Each scene shows the same named points in several views. A view is turned or mirrored, and shifted as a whole, has a little noise and may leave points out.
In the rows, 128 means zero.

Scene 1
View 1
boki: [143 143 149 178 185  96 144 127 157 138  95 137  75 142 124 117 128 138
 108 119 147 111 194  82]
Logeb: [162  95 124 170 156 142 160 130 149 110 115 132  94 134  95 130 115 148
  93  96 130 115 171  80]
sal: [126  69 105 211 120 180 173 160 119 119 121 128  96 106 102 172 143 183
 105  93 113 117 155  67]
dobu: [127 108 151 146 115 127 149 125 160 116 118  95 120 101  77 131 112 154
 136  67 109 152 203  93]
filap: [128 131 134 199 162 106 128 113 134 140 117 107  69 116  67 148 127 127
 107 114 133 148 201  68]
Nifod: [165 129 152 191 149 136 146 153 153 137  97 130 110 113  99 133  97 149
 110 108 140  89 158  94]
zede: [142 107 135 160 133 120 155 156 114 126 125 130  78 133  80 130 161 147
 103 106 135 165 231  90]
tis: [126  26 104 170  62 213 186 169 110  84 148  95 131  83  56 178 151 205
 115  61  84 155 169  81]
benib: [107 129 159 112 167  97 121  71 188 114 145  39  91  47 101 154 138 111
 157 146 113 168 186 116]
vefot: [111  88 120 184 146 162 152 112 163 114 130  80 100  61 113 182 128 159
 132 122 104 115 128  85]
Dulaz: [121 117 161 167 123 133 147 126 170 120 106  88 126  88  87 143 104 167
 142  79 108 122 173  90]
fubav: [146  90 137 153 123 153 158 128 164 109 119 104 125  98  87 139 100 157
 124  76 110 123 165  94]
tirob: [134  69  99 205 133 180 186 162 134 124 109 157  95 127 138 154 132 181
 102  81 121  98 148  68]
pitu: [144 125 147 172 137 139 145 141 163 144 109 115 113  85 111 141  94 136
 134 100 128 112 162 106]
lipos: [116  64 109 179 130 184 177 126 171 106 120 107 118  82 137 168 114 180
 131  82  98  99 121  80]
Mir: [113  75  91 190 151 157 162 117 139 123 133 117  72  99 116 171 142 148
 112 104 114 140 162  69]
gage: [ 97  56  95 196 130 165 176 117 139  98 123 112  90 121 103 169 148 190
 109  68  94 137 168  46]
lidid: [137  77 139 137 114 158 170 141 153  95 129  96 124  93  96 142 137 174
 126  90 106 135 176 101]
Vadaf: [130 111 129 168 156 125 133 112 138 126 139  83  75  82  77 164 145 124
 117 138 125 157 185  90]
velo: [ 99  66  95 191 140 165 168 107 153 110 127 105  89  97 114 174 133 168
 120  81  97 134 153  59]
vugaf: [147 128 154 154 147 122 139 160 121 136 137  95  78  77  96 153 171 132
 122 171 144 147 194 121]
View 2
lidid: [140 106 124 129 150 142 152 135  95 137 147  95 116 129 107 138 128 154
  92 177 122 112 151 139]
sal: [121 109 146 157 186 147 123  97  87 143 144  84 124  92 137 163 120 141
  60 121 102 128 137 107]
Dulaz: [140 149  98 170 160 135 150 166 100 139 144 105 128 114 108 133 118 164
 101 161 146  92 122 146]
lipos: [104 101 105 147 180 148 153 100  87 183 123  65 155 106 115 131 139 148
  78 142 132  99 128 113]
Nifod: [120 148 123 161 146 143 126 170  93 129 108  99 149  75 132 171  89 169
  98 155 118 136  98 141]
pitu: [133 139 101 159 141 143 143 153  84 129 111 101 150  79 125 142  87 172
 109 153 143 106 112 151]
tirob: [119 106 134 145 184 149 128 101  75 158 114  59 130  80 133 159 112 158
  56 124  86 136 109  96]
benib: [140 141  73 149  86 201 138 168 136 141 131 168 138 110  90  78  88 158
 117 161 150  36 186 185]
filap: [149 182 129 175 143 179 103 165 114 113 123 142 113  86 130 138  74 153
  89 117  88  92 133 153]
velo: [127 126 118 155 184 170 134  98  99 169 129  87 126 109 119 120 127 138
  67 116 100  82 142 115]
fubav: [137 138 120 142 162 140 154 143  88 138 123  88 134 123 116 139 122 152
 111 167 125 103 125 147]
Mir: [128 125 127 149 162 182 120  98  97 150 120 102 127  90 128 125 103 142
  69 110  89  91 148 123]
tis: [143  85 164 134 208 118 153  67  78 124 191  81  98 156 128 157 165 116
  79 152 127 120 183 117]
vefot: [ 99 115 104 164 154 171 133 113 111 169 132 110 162  95 120 127 122 139
  83 133 144  82 155 135]
gage: [135 123 130 153 200 161 131 101  99 166 147  80 100 124 113 127 140 138
  52 118  83  93 143 100]
dobu: [168 150 110 149 156 139 154 161  93 119 141 108 100 128 105 124 110 164
 107 164 123  89 133 153]
Logeb: [132 148 140 135 149 162 125 151  97 137  96  90 129 103 125 154 101 155
  92 153  75 126 112 139]
vugaf: [133 108 128 148  90 177 106 151 115  97 149 164 126  68 126 152  66 162
  86 151 126 119 180 160]
boki: [140 162 108 156 119 177 111 194 110 134  93 114 122  62 113 144  63 189
  77 144  75 120  96 137]
View 3
Mir: [ 98 113 148 100 124 136 114 124 177 114  66  72 129 132 168 116 107 118
 136 157 136 101  97 125]
benib: [ 86 157 151 199 150 177 158 189 142 125 120 115 181 119 167  64  32  82
 173 121 122 110  94 104]
sal: [121  92 143  98 130 123 109  77 169 119  70  78 119 135 157 139 132 107
 106 184 125 102  80 146]
vefot: [ 90 118 119 143 144 147 109 125 171 102  97 114 154 126 183 128  97  86
 114 154 135 100 104 124]
Logeb: [146 108 161 125 105 151 128 118 182 142  68  80 131 117 169  98 116 110
 133 144 114  91  85 197]
vugaf: [129 128 206 170 133 118 125 135  99 126  93 106 168 118 143  75  56 126
 130 177 115 112  85 140]
zede: [147 114 202 125 117 133 154 111 142 159  73  58 125 129 125  73  89 130
 157 170 107 112  58 160]
Vadaf: [107 121 165 149 133 147 132 144 145 137  83  89 156 105 166  70  62 117
 149 170 127 108  96 124]
lidid: [126 116 143 147 137 156 147 101 146 131  97  80 136 150 156 118 112  60
 133 153  93 102  62 149]
filap: [126 110 166 132 126 147 148 133 183 159  78  93 140  89 149  60  68 150
 155 171 142 114  89 152]
Nifod: [158 112 152 142 113 143 139 102 181 133  85 134 154 109 159  99 103 126
 107 151 125 106  92 217]
dobu: [134 122 134 146 135 176 187 105 169 153  98  93 141 135 143  87  93  80
 153 149 101 115  62 155]
boki: [149 125 194 142 109 134 138 147 197 144  90 111 136 110 136  84  85 158
 144 119 143 106  82 207]
tirob: [128 101 149  84 113 121 109  84 190 106  64  84 115 149 156 151 147 116
 103 151 128  98  85 174]
Dulaz: [129 119 119 156 144 168 169 102 183 140 112 123 149 126 149 105  95  84
 130 149 117 114  70 162]
fubav: [134 115 123 140 124 172 157 100 172 133  86  98 145 134 170 106 113  72
 129 148 101 102  80 172]
gage: [100  94 130  95 140 143 116  99 200 133  80  49  98 137 157 139 133  91
 139 163 129  99  69 121]
View 4
tis: [106 164  80 116  84  69  98 158  83  65 107  43 199 118 112  67  93 149
 179 127 143  96 142  89]
dobu: [115 131  82 128 101  74 118 156 106 157 129  49 122 106  54 132 152 144
 153 124  92 102 151 157]
tirob: [160 155  97  88  86 162 113 161 123 119 113 108 154  87 106  93 110 116
 196 143  86 136 177 106]
Vadaf: [153 106  92  99 122 115 109 161  58 182 153  45 147 115  49 131 151 126
 137 169  81 126 107 127]
sal: [149 158  89 101  85 138 112 159  95 118 115  87 173 100  98  87 109 116
 176 153 102 137 157  96]
Dulaz: [127 140  85 137  77  98 116 152 117 169 139  74 123 115  51 132 145 141
 150 142 119 109 152 160]
filap: [146 119  77  98 111 113 131 160  76 200 125  60 139  96  49 135 165 107
 129 163  52 159 130 136]
benib: [151  64 103 126 129 110 102 155  59 206 195  40 118 130  24 170 178 170
 123 167 112  67  99 163]
lidid: [139 140 104 117  92  94  96 161  95 126 146  50 140 110  79 119 120 145
 172 117 117  93 148 142]
Nifod: [162 164 104 104  75 128 109 161 132 186 139  82 108 108  51 123 121  96
 171 147  82 159 147 164]
lipos: [147 131  97 104  69 153 100 154 135 125 138 108 154 111  98 105 120 158
 186 155 140  93 155 127]
fubav: [130 136  93 104  80  96 104 158 130 150 133  63 129 111  72 119 129 142
 173 132 109 110 139 160]
gage: [134 120  75  96  82 131 125 163  88 115 104  90 187  82 114 106 144 147
 159 139 104 115 168 101]
pitu: [146 146  98 119  98 123 107 152 134 180 148  80 103 119  40 124 129 122
 174 159  91 123 140 156]
vefot: [155 116  95 108  83 151 101 154  98 157 156  92 160 124  73 117 133 151
 156 181 140 102 124 123]
Logeb: [158 135 103  72  87 122 110 170 114 163 126  65 132  87  85 124 131 114
 173 125  69 146 145 155]
velo: [138 109  79  94  89 145 118 157 102 132 119  95 175  96 101 110 145 155
 163 161 110 105 150 108]
zede: [149 142  96 106 136  91 119 167  56 151 124  30 131  85  59 125 139 100
 155 115  37 141 155 124]
Mir: [151 110  86  82 108 151 115 160  92 144 124  87 167  94  92 110 142 137
 165 164  84 120 142 104]
vugaf: [179 138 120 122 139 118  95 163  34 176 180  30 126 124  29 128 119  98
 147 157  77 131 114 123]
boki: [179 129 107  98 106 147 125 168  97 203 142  79 100  78  51 154 157  97
 153 132  39 156 167 161]

Which points are out of place in each view (at most two, in the order of its rows)? Write none if all are in place.
view 1: tirob, vugaf
view 2: Nifod, gage
view 3: lidid
view 4: Mir
